Points, in no order, along strands that fork, close into loops and pass close to each other.
Points whose rows are less than 158 apart are linked; no others are. Some points are linked to none.
mun: [ 43  -4  -5  55   2  36 -14 -45  37 -29  25  -9 -36   3 -63  10 -11  -7
 -26 -19  19 -30 -11  42 -27  43 -24  -6   9 -29  41  -7 -62 -19 -18  -8
 -19 -17 -53  14   9  38 -26  37  25 -24 -35  18 -11 -32  43  -7  15  33]
tov: [-46 -19  56  36  36   5  11 -51 -14 -16   2 -12 -28  -3  36  33  -6 -10
 -45 -14  70   3  53  35  11   0  25 -43  34 -10  44  42 -45 -31 -19  -6
  18 -25  -6  51 -53  21 -26  16  58  55 -32 -67 -32  20  33 -25  23  60]
biri: [  0 -29   1  26  23   2  -9   2 -21  17  52 -23 -31  56 -20   1  -2   9
  -3 -15 -36  11   2 -21  -9  34   2  40  10  26  63 -43  33 -54  26  10
 -26  20  -7   5 -66 -34  52 -36   3  43  20  12 -11  14  12   4 -23  29]
Taz: [ 32  65  -4 -32  -2  -4  -5  59  51  16 -23 -25   5  12 -53 -29 -27  16
  48  27  27 -12 -25  20   4   1   4   5 -49 -16 -22 -20  -2  27  -9  16
 -30  19   1  14  27 -41  29  38   4 -16  -2  34  35 -20 -37  12 -20   3]
Suguk: [ -3 -72 -45  44 -40   2  58  16 -41 -25  -6   9  33 -16 -15  11  36  29
 -24  17 -43  -1 -19 -23 -44  31  -2  10   6 -34   0  -2  32 -13  17 -11
 -41  12 -18  -8 -34  64 -27 -55  -6 -60  16   1 -18   1   6 -12   2   9]
Bimef: [ -5  48   0 -52  57   0  -3  19  34   1  12  -2  11  34  31  16 -24 -12
  -9   7  21  33  -9  -1 -26 -16   6 -15   1  47   4  25 -14  35  -3  14
  32  -7 -13  43  28 -12  13  12  -6   3  -1 -10  -5 -26 -30  17  37  36]
bilig: [-18 -23 -26 -27  35 -27  14  38  13 -27 -23  10  15  12  59  37  35 -31
 -40  24  28  34 -42 -15 -37   3  -7 -24  15  32  12  24  50   9  14  -2
  32  -4  -2  28  30  34 -15  42  14  -3  29  19  -2 -17  10  30  57   8]
Ganon: [-60  48   8 -12  10  23 -21 -18  38  36  33 -51 -12  49  27   6 -44 -14
 -22  24  -4  22  10 -27  10 -27  42   3  20  23  -7   4 -29  16   0  29
   2 -48 -27  54 -20 -43  38 -34  -3  68 -62 -26 -41  18  -2  19  19  48]
netud: [ 43  42   9  -6  23   8   7   5   5  18 -16  17  15 -30 -52 -12  -6  -9
  35 -10  59 -25  35  31   5   9  -4  -2 -21 -26 -21  23 -60  -5 -22  -7
 -11  19  18   9  25  -1 -43  25  -5 -35 -13  -9  10 -18  -7  -8 -24 -10]
mar: [ 34  16  35 -16  26  -9 -43  14   9   4  28  13  -9  -6 -20  -4 -22  31
  26 -51 -25   7  38  35  14   3  -8  14  -7  21  25 -10  11 -13 -55 -20
  15  14  -1 -46 -19 -37  31   2   3 -40  13 -21  26 -34 -23 -25 -48 -10]
dok: [ 37  17  -3  36  15  23 -11 -37  15  -5   7   2 -18 -32 -61  -1  -1 -12
   1 -29  59 -33  20  38  -5  39 -18  -2   3 -33   8  14 -77 -25 -24 -12
 -12  -4 -14   9  21  26 -57  42   5 -22 -38   6  -3 -32  22  -5   0  12]
Kovot: [-22  27 -25 -61  21 -16  12  49  23  -8   0   7  29  25  35  13 -16   4
 -17  28 -18  41 -29 -25 -34 -29  21  -8  -1  31 -21  24  17  59  -5  11
  29 -18 -21  16  22  14  14  -3 -19 -34   1 -12 -10 -15 -47  25  31  16]
Simaz: [ 55  25 -25 -25  45  -4  12 -11 -24  -5  51  42   9  -8 -42  20   1   5
   2 -35 -18   6  14 -14 -43  34 -35  27  23  21  23   1 -49  -1  -9   2
   8  19 -19  -4  24  10 -19 -34 -23 -49  -4  -6  -4 -39 -19 -13   3  21]
guf: [-55 -38 -47  -3 -47   0  10   7 -16 -12 -11 -12  12   7  31  -6  13   4
 -24  34 -37   1 -60 -75  -3 -14   5   8   0 -15 -30 -21  57  10  49   3
 -15 -13  -5   0  20  21  14  -3 -25  19   7  32  -8  38  -6  29  39 -23]
Zoser: [ 21 -42 -11  43 -13  -3 -25 -47 -16 -18  31 -12 -23 -40 -56   2  32   5
   7 -55  13 -38  21  -3   0  67 -43  16  37 -22  28 -30 -20 -44  -3 -15
 -12 -21  -8 -22  -3  43 -40  22  -4 -21 -22  37  19 -34  43 -10  -4  -7]
tovu: [ 20  23  -6 -17  -7  -4   0   7  13 -35 -54  42  20 -54   8   7  39 -35
 -10   3  47 -13  -9  30  -8 -21 -22 -46  -7 -19 -40  21 -27  32 -11  -6
  37 -17  10 -24  83  21 -59  72  10 -49   0  12  23 -12   8  -4  26 -46]
Dos: [-64 -10 -10 -13 -28  -8 -11  55  44   7   8 -62   1  44  35  -2 -27  17
 -21  44 -22  31 -41 -38   5 -11  51   2 -10   4 -10 -16  68  19   2  13
  -6 -49 -22  23 -32  -8  49   4  -1  19  -1  22 -14  17 -27  40  18  20]
bezo: [ 17 -13 -16   9 -70 -17  -9  16  -9   7 -11   4  -7 -15 -41 -35   0  47
  28 -14 -51 -21 -21 -21  14   6 -22  30 -14 -34 -12 -49  37   4   2  -4
 -30  18  16 -54  -8 -15  12  -3  -8 -25   2  28  34  -1 -15   0 -30 -45]
Pove: [-28 -61  26  -1 -38 -21   2  42 -10  -8 -35   9  36 -45  35   3  13  29
  15 -16  -5  14  35  18  27   2  27 -29 -23 -23 -10  21  75 -15 -35 -30
 -11  -4  19 -48 -47  23  -9 -19  23 -58  25 -37  22  -8   1 -21 -36 -21]
nad: [-15  34  43  -5  25   7 -29 -36  24   7 -21 -18   6 -27  27  -2 -16 -39
   9  -3  69 -10  40  39  43 -37   8 -41  -4   5 -26  35 -37   0 -24 -10
  49 -20  15  18  40 -22 -13  45  -2  35 -18 -20   1  10  -3 -22  13  -2]
lapi: [-47  18  16 -25   0 -23 -35   4  -3  26  18 -27  24 -15  24  -5 -18   3
  21 -32 -17   3  44 -40  26 -20  15  -1  11  14 -14  -6  27   9  -9  -3
  16 -36  17 -18  -1 -20  14 -14 -39   5 -22 -10   3   3 -28   6  -6 -14]
befes: [  7  32 -25  26 -31  44 -24 -17  67   4  15 -37 -32  36 -63 -20 -22   8
  -9  33 -16 -27 -54   5 -22  15   3   8  -3 -27  -8 -37 -42  20  23  29
 -42 -26 -60  32  26 -11  23   4  11  25 -54  39 -15  -8   5  19  13  38]
Vuz: [-35  10   2   5  55  12 -14 -22   0  27  77 -34 -17  50   6  30 -31  -5
 -20 -24  -6  34  31 -38 -21  27  30  29  25  32  50  -9 -28 -30 -12  17
 -23 -34 -30  49 -63 -23  31 -68   5  46 -47 -25 -46 -11  16  14   1  78]
tabo: [ 42  -2  48  27 -21  22 -15 -16   9  -2 -45  12 -15 -30  -6 -25  -1  -5
  30  -9  30 -29  20  75  49 -29   0 -28 -36 -29 -25  13 -12  -4 -35 -27
  16  19  21 -36   1 -15 -10  35  22   7  19  -4  22  19  26 -36 -46 -39]
moz: [ 10 -68  48  26  28  -2   1  -8 -19 -43   6   9 -26  26  54  26  21  -4
 -43 -22  -1  10   3  40  -2   5  10 -25  12  24  63   7  37 -39 -14 -14
  36  -1  -5  -6 -47  19  15  14  56  15  55 -25   3  13  38 -21  -9  14]
Vufub: [-48 -23 -48 -31   4 -22  -4  12 -12 -26  -2   2  12   0  52  22  27 -21
 -40   9 -14  26 -57 -71 -31  -5 -17  -4  34  30 -14  -4  45  26  41  -1
  22 -23  -8  11  41  36  -7  20 -24   0   4  28  -3   4  -1  31  66  -8]
lun: [-36  -9 -12 -12  75  -7  29 -22 -34  22  54  -9   1  37  21  31 -22 -16
 -24 -15  16  45  36 -42 -34  24  19  27  34  35  44  32 -37 -23  -1  10
  -8  -9  -6  64 -54   8  -6 -63 -13  29 -27 -29 -47  -9  13  20  37  68]
faveg: [ -5  37  31  12  17  30 -25 -46  49 -15 -20 -15 -26   5  16   4 -19 -33
 -28  10  54  -8  -2  50  21 -26   5 -43  12  -4   1  29 -52  10 -12  -4
  36 -24 -17  31  35  -4  -1  64  26  43 -26 -14  -7   3  16  -8  36  20]
Rulam: [-25 -25 -21  -2 -44  -7  23  18 -26  11 -37   0  27 -18  17 -18  19  -7
   8  30  -7 -11 -21 -36  17 -14   6   0  -8 -23 -39  -1  41   2  41   4
 -19  14  28  -3  13  16 -21  -7 -18  11  22  17   9  35  -5  17   5 -35]
Fomel: [-15  11   5 -55 -32 -56   2  56 -11  24 -71   1  39 -49  14 -14   7 -32
  87   0  40  -7  25  -9  41 -12  -4  -7 -55   6 -58  -4  50  14 -17   3
 -19  22  70 -31  43 -35 -14  21  -4 -15  18  22  53  -8 -16   0 -20 -69]
Mepu: [-53 -41  12   6   5 -17 -18  39  17  -6  29 -36  20  13  13  22 -18  34
 -13 -31 -15  16  26 -15  -4  20  42  -5   7  -3  24   2  58 -14 -38  -8
  -9 -40 -26  -2 -82  26  18 -17   3 -42 -19 -33  -8 -13  -8  -6 -17  32]
rirak: [ 30  45 -13 -66  16 -26 -14  51   3  18  39  11  -3  27 -25  -9 -23  39
  34 -17 -48  25  -9 -24  -8   9 -21  42 -11  47  22 -42  17  24  -1  20
  -2  26   2 -22   8 -59  57 -15 -24 -24  26  19  17 -25 -47  17 -17  -1]
fesi: [ -7 -12 -28  -8   7 -17  14   1 -13 -16 -22  26  31 -47  17  20  43 -33
 -13  -4  40  -6  -5 -13 -23  15 -18 -22  23   0 -15  38  -1   8  10  -7
  20  -5   6  -6  48  46 -62  35  -5 -38  -3  -3   9 -20   8   3  32 -13]
nobup: [ 14  70  -9 -59  61  29  11 -10  31  -5  40  20   0  48   5  14 -44  -5
 -30   7  -9  35 -10   4 -44  -8   6   2   7  50   8  25 -70  41   0  26
  23  -4 -40  45  29 -28  18 -28   5   1 -15 -32 -30 -28 -24   9  19  58]
Digas: [-47 -33  -2 -18 -31 -30  -8  40   6 -13 -23   2  44 -35  43  10  -1  17
  -4 -10 -17  10  14 -15  18 -14  27 -28  -4 -14 -30  24  66  21 -33 -23
  20 -34   6 -41 -14  24  -9  -1  -2 -64   6 -33  19 -17 -21  -4  -6 -21]
ral: [ 50  61 -12 -26  65  28   8 -39  22  -1  46  33  -4   6 -41  15 -31  -9
 -18 -22  20   8  -1  18 -39  28 -23   6  11  21  31  11 -93   4 -10   9
   8   8 -34  35  39 -10 -13 -19   7 -16 -28 -15 -19 -41 -12  -2  12  53]
Pep: [ 65 -20 -41   8 -42 -15  51  45 -43  -2 -31  37  15 -30 -59  -8  29  25
  28  10 -29 -12 -28   4 -23  25 -44  37 -35 -27 -10 -26  22  -4   8   2
 -45  73  29 -36  -1  13 -39 -22   7 -71  35  27  20  -8   1 -16 -32 -45]
tesen: [ 16 -10   4  20  -7   6 -18  20  20   9  29 -25 -30  41 -33 -17 -16  26
   9   9 -40  -6 -23  15  -4  17   0  26 -16   3  41 -34  36 -18   2  11
 -25  22 -16 -10 -40 -32  56  -1  16   9  20  18   7   0  -6   3 -34  12]
Tupum: [ 29  -2  45 -23  35 -19  -7  38  -3   4 -18  21  11 -14  19   2   1  -2
  30 -16  21  15  39  55  19 -18   2  -8 -26  24   5  26  28  -3 -49 -23
  19  37  28 -30  -3 -21   8  11   6 -23  44 -24  18 -20 -10 -26 -33 -18]
von: [-27   2 -18 -16  52  -3  47 -16 -26   7   9  16  12  24  31  19  -4 -25
 -32  17  17  31  17 -24 -30  -7  21   6  33  27   7  59 -46   8  15  10
  15  11  -3  55 -18  21 -31 -42 -14  23 -16 -40 -48   7   1  16  46  43]
bibu: [ 13 -46   7   7  24 -26  25  31 -43  27  17  -3   9  -4 -17   2  22  11
  36 -30  11   3  47  -6  -3  49  -6  26   2  14  46  -9  36 -58   0  -5
 -38  49  33   4 -56   4  -9 -34  -7  -9  37  -1   6  -9  10  -8 -31  12]
Pazi: [-38 -34 -52  -9 -14 -21   8 -22 -49 -18   0  14  26 -39  10  19  44 -20
 -13 -15  -8  -5 -18 -71 -22  16 -26  11  45   4 -24   0  12   4  48  -3
   8 -13   5  -2  39  47 -48  -2 -41 -21  -8  22   4   3  11   7  44 -15]
lor: [-16   9  16  54  18  16 -25 -86   7   7  19 -29 -38 -38 -45   5 -10 -15
 -13 -24  69 -34  44  18  19  47  -8  -3  35 -35  24   7 -87 -43 -11  -4
 -12 -40 -10  31   0  20 -33  35  15  28 -61 -10 -16 -13  43  -4  13  37]
suro: [ 24  11   2 -10 -12 -10  -2  40  22 -24 -85  32  28 -56   2   5  34 -34
  25  22  72  -8  -8  55  12 -14  -6 -48 -52 -29 -41  33  13   6 -34 -16
   7   4  22 -29  60   4 -47  70  38 -46  21  18  37 -20  18  -6  -5 -56]
duz: [-24 -19  25  -4   0  -8  11  18  28 -12 -56  -7  22  -5  68  17   6 -30
 -16  38  52  12 -10  39  27 -33  22 -62 -18  -6 -22  35  39   3 -14 -11
  36 -15  12  12  14  13  -9  44  27  22  24 -17   4  19   7  -6  23 -14]
gupa: [ -2  -2 -53   2 -31   3 -19 -20  -7   3  41 -12  -5  -1 -65  -9   5  20
  12 -24 -59 -18 -23 -75 -29  33 -15  35  25 -14   0 -46 -11   7  36  11
 -32 -26 -31 -16  10   8   8 -45 -50 -14 -41  27 -17  -5  -8   7  11   4]
fer: [ 22 -47  57  27 -36  10  -5 -26 -34 -15 -43  28  -7 -49  37 -24  17   3
  23 -28 -13 -11  36  65  50 -25  -7 -25  -9  -8 -17  11  15  -6 -22 -35
  28  17  33 -61 -21  -3  -5 -17  17  -3  40 -15  27  23  33 -47 -52 -45]
vunin: [ -4   1 -14  12   6  16  32  27  26  -5  -7  -3  25  21 -13   8 -15   2
 -27  40   4  10 -14  16 -34  -7  32 -11  -5 -20  -2  38 -13  15 -11   4
 -19   2 -34  27 -12  35 -13  -9   8 -30 -17 -36 -29  -4 -22   1  11  35]
pog: [-22   3 -37  -8 -28  -3 -35 -57 -27  -8  31  10 -21  -1 -15 -15  15  14
   3 -39 -72 -15 -21 -85  -2   1 -28  30  44   9  -9 -53  -3  10  55   9
   0 -29 -10 -39  24  -9  22 -23 -56  21 -22  38  -5  22   4  16  17 -36]
lumal: [ -6  -5  48  66 -19  26 -24 -33  21  16   0 -36 -30 -15 -31 -12   1   6
   9 -14  35 -44  36  42  42   2  15 -14  -6 -46   6 -14 -23 -38 -12  -9
 -24 -14   5   0 -33   0  -1  25  20  39 -28  -5   6  20  36 -16 -34   7]
ketog: [-65  -7  16 -19   2 -33 -22  43   0  35  35 -50  25  10  38   7 -25  21
  14 -35 -15  26  48 -49  26 -11  41  19  -2  28   4  -4  59   2 -30   0
  -2 -41  10  -9 -64 -15  23 -39 -32  -5 -11 -15 -11   8 -19  15  -9   6]
Pav: [  5 -60  14  12  27 -17   3   3 -58   8  35   5 -23  15  18  10  34  13
   3 -37 -14  12  32 -16   3  34 -13  35  24  42  56 -24  42 -66  25  -8
 -11  38  31  -8 -57 -13  17 -34  -3  30  46  13   5  11  29  -4 -20   7]
Semu: [-47 -36 -32 -13 -30  -9   4  46  -6  -5   2 -26   0  47  48  -5  -1  21
 -33  43 -46  35 -66 -53  -6 -17  28  19 -12   8  -6 -19  78  12  25   9
  -9 -10 -11  10 -25   3  48 -17  -6  25  33  34 -20  33 -19  37  26  -4]
Zuval: [ 30  37  -1 -49  26 -33   3  19 -39  38  25  20   2  -7 -25 -15  -5  13
  61 -34 -18  -1  31 -39   7   8 -26  46  -6  26  -1 -31  -9   3   8  12
 -10  44  40 -18  10 -37  13 -35 -49   7  16  12  16  -1 -29   9 -20 -17]
fepen: [-15 -46  58  19  49 -10  -6 -18 -11 -28   7   2 -19   1  53  36  15 -12
 -37 -39  55  12  40  44   8  10  19 -40  19  12  52  28   8 -42 -31 -16
  32 -23   3  18 -46  23  -6  22  49  25  15 -45  -3   5  32 -23   1  40]
folop: [  -1   29   13   61  -26   57  -17 -100   17    4   21    1  -45    6
  -38   -6   -9   -2  -24    3  -17  -49    7   22    9  -14    0  -11
   33  -39   -8   -4  -98    3   13    9  -11  -41  -27    9    5   12
  -15    0    1   42  -66  -10  -23   19   41    1    9    4]
pevek: [ 27  31  49  -6   6   7 -27 -41   2  14 -27   5 -11 -38   1 -23  -9 -25
  35 -23  39 -25  37  46  54 -36 -15 -20 -12  -4 -34   0 -46   7 -20 -15
  46   0  36 -26  38 -33 -14  30 -13  24  -4   6  19  18   7 -29 -29 -39]
rane: [ 26  16  34  20  42  33 -24 -46  -2  -1  51  -2 -48  66  18   5 -16 -17
 -34   0 -31  14   6  13   1  -5  11  18  18  43  47  -6 -22 -22  11  10
  22   9 -15  13 -35 -52  59 -18  30  70  11 -10 -13  15  18  -4 -17  26]
Fabov: [ 27  19 -26 -55   3 -17 -12  33  -4 -21  25  29 -11  37  12  -5  -6  26
  -8   6 -67  30 -52 -21 -24 -11 -26  34   3  54  12 -33  20  40  20  16
  23  21 -11 -22  26 -32  53  -6  -7 -19  40  23  15  -6 -35  14  11 -12]
bibig: [ 15 -68 -34  76 -46  19  26 -57 -35 -33  11  -2  -6 -42 -52  10  44  10
 -18 -22 -11 -39   2  -6 -31  47 -32   9  32 -40  14  -4 -44 -23  16 -16
 -26 -22 -26  -6 -20  77 -56 -21  -6 -34 -24  29 -11  -5  52 -19  17   6]
meka: [ 13 -32  -7   3 -35 -18   5  42   9 -11 -61  11  13 -46   2  -4  37 -22
  30   8  49 -15 -18  28  18  22 -16 -25 -34 -33 -24  -4  62 -24 -11 -15
 -25  21  31 -26  28  13 -39  53  41 -29  30  35  53 -20  30   2 -12 -41]
buk: [ 10  21 -10  -3   4   2 -15 -28   5   4  -1  -1 -15  -9  -8 -17  14 -19
   2  -6  25 -20 -17  -3   5   0 -28  -1  17  -2 -17 -13 -24   5  32   6
  19  -2  11   6  50   3 -19  40 -17  26 -10  34  14   4   6  13  17 -14]
nom: [-33  12   6  -7  16  -1 -23 -42 -15  19  17  -4   3 -13  24  -7   0 -20
  -2 -22   0  -9  26 -35  20 -15  -3  -1  35  14 -14  -1 -15   1  23  -1
  29 -24  15  -2  13  -7  -8  -2 -34  35 -20  -3  -2  13  -2  10  14  -8]
mifa: [-49  28 -20 -27 -12   6   9  32  46   1 -17 -26  38   9  10   1 -25  -2
  -9  41  12   5 -11 -18 -17 -30  36 -28 -10 -20 -43  29   0  47  -9  12
   0 -42 -29  30  22  14  -7  16 -11 -25 -41 -23 -11  -2 -41  13  22  20]
Zupot: [-30  46   4  11  21  34 -14 -32  13  44  58 -23 -31  60  -4  14 -34  -7
 -15  16 -30  19  24 -26  -5  -5  40  18  16  20  22  -5 -50 -10  -4  24
 -21 -24 -30  39 -45 -56  44 -73   3  72 -53 -34 -50  15   8  14 -10  57]
Sido: [ 45  18 -15   7 -59   7  19  20   2  -5  -9  24  -6   3 -44 -29 -14  45
   8  28 -58 -18 -50  19  -8 -20 -10  21 -41 -39 -22 -33  -4  36   3   9
 -18  27  -5 -34   8  -9  18  -4   4 -42  10  12   8  17 -28  -7 -36 -32]
mozur: [ 21  57 -13 -16 -17  29  -7  18  57  13   5 -20 -18  39 -41 -31 -33  21
   8  42 -10  -5 -46   8 -13  -7   4   8 -23  -4 -13 -29 -25  41  19  28
 -20  -2 -29  22  28 -41  43   6   3  17 -11  29   4   2 -34  17 -10  26]
zuzat: [ 22 -35 -27 -10  19 -37  44  67 -35  17   2  12  40  -1 -25  10  20  15
  37   3 -10  15  19 -11 -30  39 -11  27 -22  15  25   9  47 -28  -9  -2
 -46  60  24  -3 -31  22 -17 -39 -16 -59  39  -5   1 -31 -15  -2 -15  -1]
fov: [ -27   26   13   58  -10   29  -13 -101  -11   37   18  -26  -33  -19
  -33  -11   -2  -18   -4    0   35  -42   44    0   28   13   -7    4
   33  -35   -3   -2  -96  -31   13    6  -12  -30    8   31   -7   -7
  -27   -6  -10   63  -68  -10  -26   22   37    4    5   17]
gat: [ 32  13 -24  39 -19  18 -32 -34  45  -6  25 -34 -29   4 -78  -9  -7  -1
  -2 -11   4 -32 -35   3 -21  51 -28  18   5 -24  19 -42 -36 -11  14  12
 -36 -17 -43  16  27  19 -13  28  -2   0 -48  57  -2 -34  27  10  12  16]
palab: [ 39 -14  21  18  24  30  37 -28 -42 -33  -2  46 -13  30  46   2  20  -9
 -40  24 -31  19  -9  36 -12 -33  -2   3  14  27  13  36 -20  -4  18  -2
  34  38   6  -4 -14   4   2 -22  13  18  54 -32 -21  28  12 -15  -9  -9]
nure: [-20 -13  43  14 -16   3 -16  -4  23   5 -47 -35  -9   4  63 -11   2 -30
  -6  37  34 -12 -22  34  56 -40  13 -37 -16  -4 -14  -3  36  -3   6  -5
  34  -3  19  12  16 -21  24  44  15  74  22  17  13  42  10 -14  12 -20]
gela: [ 23  14  -6 -45 -17 -10 -10   7  -9 -26 -10  30 -19  18  38 -10   9   8
 -11  19 -51  17 -58 -12   3 -41 -28   5  -6  31 -24 -36  17  51  32   8
  41  18   7 -30  54 -24  46  21 -11  12  42  28  21  18 -23   1  17 -39]
vaz: [ 27   0  19  39  -4  37 -13 -68 -23  -7  31  18 -49  52   0  -9   9  -2
 -24   3 -65 -10  -9   0   5 -26  -3  24  16  24  23 -20 -25 -11  33   4
  17  11  -5 -15 -30 -37  54 -31   0  68  17   2 -12  39  22 -10 -31 -18]
nazel: [ 20  12  -8  -2 -11  10 -33 -50 -29   1  29  23 -40  23  -3 -21  10  10
   2 -25 -72 -10 -22 -43   9 -16 -33  37  25  33   4 -45  -5   0  47   3
  13  11  13 -36  -2 -41  53 -29 -31  53  11  29  -1  36   5   3 -11 -35]
tobur: [-41 -15   3   1  26 -13  22  12  33 -19 -44 -11   4   6  58  30  16 -40
 -44  38  78  19 -26  19 -13  -1   9 -55   9   0  14  42  23  -3   8   0
  28 -21   3  52  19  30 -22  66  40  31  11  -1  -8   2  13  16  62  18]
zana: [  12   66   35   27    7   57  -24  -78   43    9    6   -2  -43    7
  -23   -8  -38  -17  -25    7   36  -25   19   53   27  -26   -1  -27
   10  -17   -7   15 -106    6  -13    5    9  -22  -22   29   27  -15
  -13   26   17   51  -56  -26  -20    7   20   -5   14   20]
pekip: [  8   7   7   0  -9 -16 -52  26  32   4  35 -25 -10  10 -40  -8 -28  45
  18 -31 -38  -2   6   5   6  19   6  20  -6   0  29 -34  37  -6 -36  -6
 -13 -13 -26 -35 -35 -26  50   8   1 -37  -3   3  21 -32 -21  -6 -38   7]
tuf: [-27 -60 -19   8 -54 -10  30  25 -25  -9 -56  15  34 -47  40   6  46 -12
   9  31  14  -3 -24  -9  19  12   2 -23 -18 -37 -39   8  74 -14  30 -15
 -24  11  30 -18  14  42 -39   4  28 -13  40  19  22  17  26  14   7 -39]
genob: [  0 -39  23  -5  30  -2  10  -2 -27 -39   1  32   1  18  81  25  14 -12
 -40 -20 -28  36   9  10  -9 -28  -1 -15  24  43  18  30  29   5 -17 -17
  58   3   1 -18 -28  14  11 -15  11  -4  42 -39  -6   2  11 -16   1  -2]
toso: [ 16  28  11 -54  -8 -44  19  42 -30  40 -32  17  16 -27  -7 -22   1  -4
  76  -5  10  -7  29 -17  30 -17 -11  24 -41  14 -39 -14  14  16   3   7
 -12  50  66 -19  24 -37   1 -12 -30   7  26   7  31   8 -28  -2 -31 -46]
Nuf: [ -1  45   2 -15  48   3  33  -8 -13  35  -1  13  34 -16 -20   0 -18 -14
  22   7  57  -5  50   6  -7   1  13   0  -4  -9 -19  50 -73   0  -5   5
 -12  16  18  42  18   9 -41 -15 -25  -3 -26 -41 -18  -6 -26  -2  10  18]
Legap: [ -1 -40  29  14 -65 -14   4  12 -27   4 -39  14  15 -36  29 -24  -3  35
  28  -5 -46  -3  16  27  50 -27   9  -6 -27 -19 -25  -1  55   3 -20 -23
  -3  19  33 -63 -36 -10  16 -34  12 -20  34 -22  27  20  -4 -26 -56 -53]
tilo: [ 75   5 -25   3 -63  -4  40  37 -11 -15 -53  39  -9 -20 -43 -22   8  36
  17  26 -34 -14 -65  42  -1 -17 -34  18 -63 -45 -29 -38  21  29 -11   4
 -22  58  23 -49  26  -1 -16  22  38 -61  40  27  27  -1  -6  -8 -37 -63]
Dovo: [ 32  62   2 -12  -4  12   9  21  35  13 -48 -13   8 -11 -50 -27 -11 -12
  37  29  68 -31   1  31  14 -18   5 -11 -45 -37 -42   7 -41  16  -6  12
 -13  20  19  23  43 -18 -28  57   2   2 -14  21  16   0 -16   0 -11 -12]
bipob: [ -3  49   0 -46  56   1  36 -13 -32  29  19  34  22  12  24   5 -20 -15
   2   7   5  27  35 -18 -16 -23  10  11  10  30 -15  40 -64  27  13  13
  27  13  16  36  18  -1 -19 -51 -35  22 -11 -43 -31  11 -34   7  20  18]
fono: [ 22   5 -22 -11  39   1  26  33   7  -2  20   9  29  13 -28  17  -8   1
  -4   3   3  17   0  -3 -50  23   3   9   4   8  22  24 -13   4 -14  -2
 -11  14 -29  22  -2  21 -13 -23 -14 -55  -9 -17 -17 -37 -24  -5  15  40]
Lazim: [-63  20  12   0  -2   5 -29  30  50  27  15 -77  -8  44  24  -2 -34   2
  -8  27   8  15   0 -26  21 -14  44  -5  -3   7   2 -13  33   4   3  23
 -11 -45 -20  45 -34 -27  50   5   5  59 -33   3 -21  23 -10  24  12  45]
gov: [-42 -10  -5 -40 -37 -45 -14  66  15  -2 -57   2  53 -46  34   5   6  -3
  39  13  21   4   8  -3  26 -12  18 -35 -44 -14 -44  12  79  16 -32 -10
  -4 -15  32 -36  24  -2  -9  33  10 -50   9   2  44 -27 -24   7  -6 -49]
takar: [ -3 -67 -42  61 -39  19  41 -36 -27 -54   1  15   8 -24 -15  27  36  12
 -48  -3 -36 -13 -22 -17 -47  18 -13 -11  30 -37  12  10  -6   1   9 -16
 -22 -19 -47 -10 -22  85 -39 -27   5 -51  -9   2 -17  -2  22 -18  26  11]
lini: [ -5 -16 -29  27 -44   1   5   1 -21  21  16  -6  10  -4 -51 -24   6  32
  27  -9 -53 -21   2 -43   1  17   1  28   4 -30  -2 -31  10  -2  16   6
 -46   6  -9 -26 -33  -1   9 -43 -35 -13 -24   9  -3   8 -12   2 -22 -10]
kad: [ 27 -46 -29  29 -32  -9  50  48 -23  -3 -18   3  19  -1 -43  -5  16  28
  18  30 -24   0 -30   4 -18  36  -3  22 -30 -33   9 -10  51 -25   8  -3
 -59  54   7  -8 -32  27 -14 -30  11 -52  37   9  -1  -4  -5  -6 -26  -7]
zavu: [-10  -1  12 -25 -18  -9 -13   8  -1  -3 -35  -6   0  10  72 -13   3 -17
  -2  37 -11  16 -40  -7  36 -49   0 -19  -9  24 -30 -12  45  26  26   1
  49   1  24 -10  34 -24  32  25  -5  52  40  27  12  35 -13   2  17 -38]
taped: [ 57  -4  28   7  35  10  24  13 -12 -21  -9  38   0  10   3  -2   2  -2
  -1   5  -6   8  10  62 -13 -11  -8  -3  -8  14  26  28  -4 -16 -19 -11
  15  50   2 -14  -5  -3  -3  -1  17 -27  54 -30  -3  -9   1 -19 -29  -7]

A piece is all that can be reached along the links. How many separate loops has the piece of each point below (a circle has one, a figure eight two, a Y none), and how many tips (points with one link)?
tobur | loops 3, tips 0
pog | loops 0, tips 3
Bimef | loops 1, tips 0
nom | loops 0, tips 2

A fork is a point with three links, a tip a point with one. Leave the first point through the second and follow the links. Name the first fork or tip that comes.
Zuval; toso | dok
pevek; tabo | Vufub
zuzat; bibu | tov
Tupum; mar | kad
Semu; Dos | netud
Pep; tilo | rane
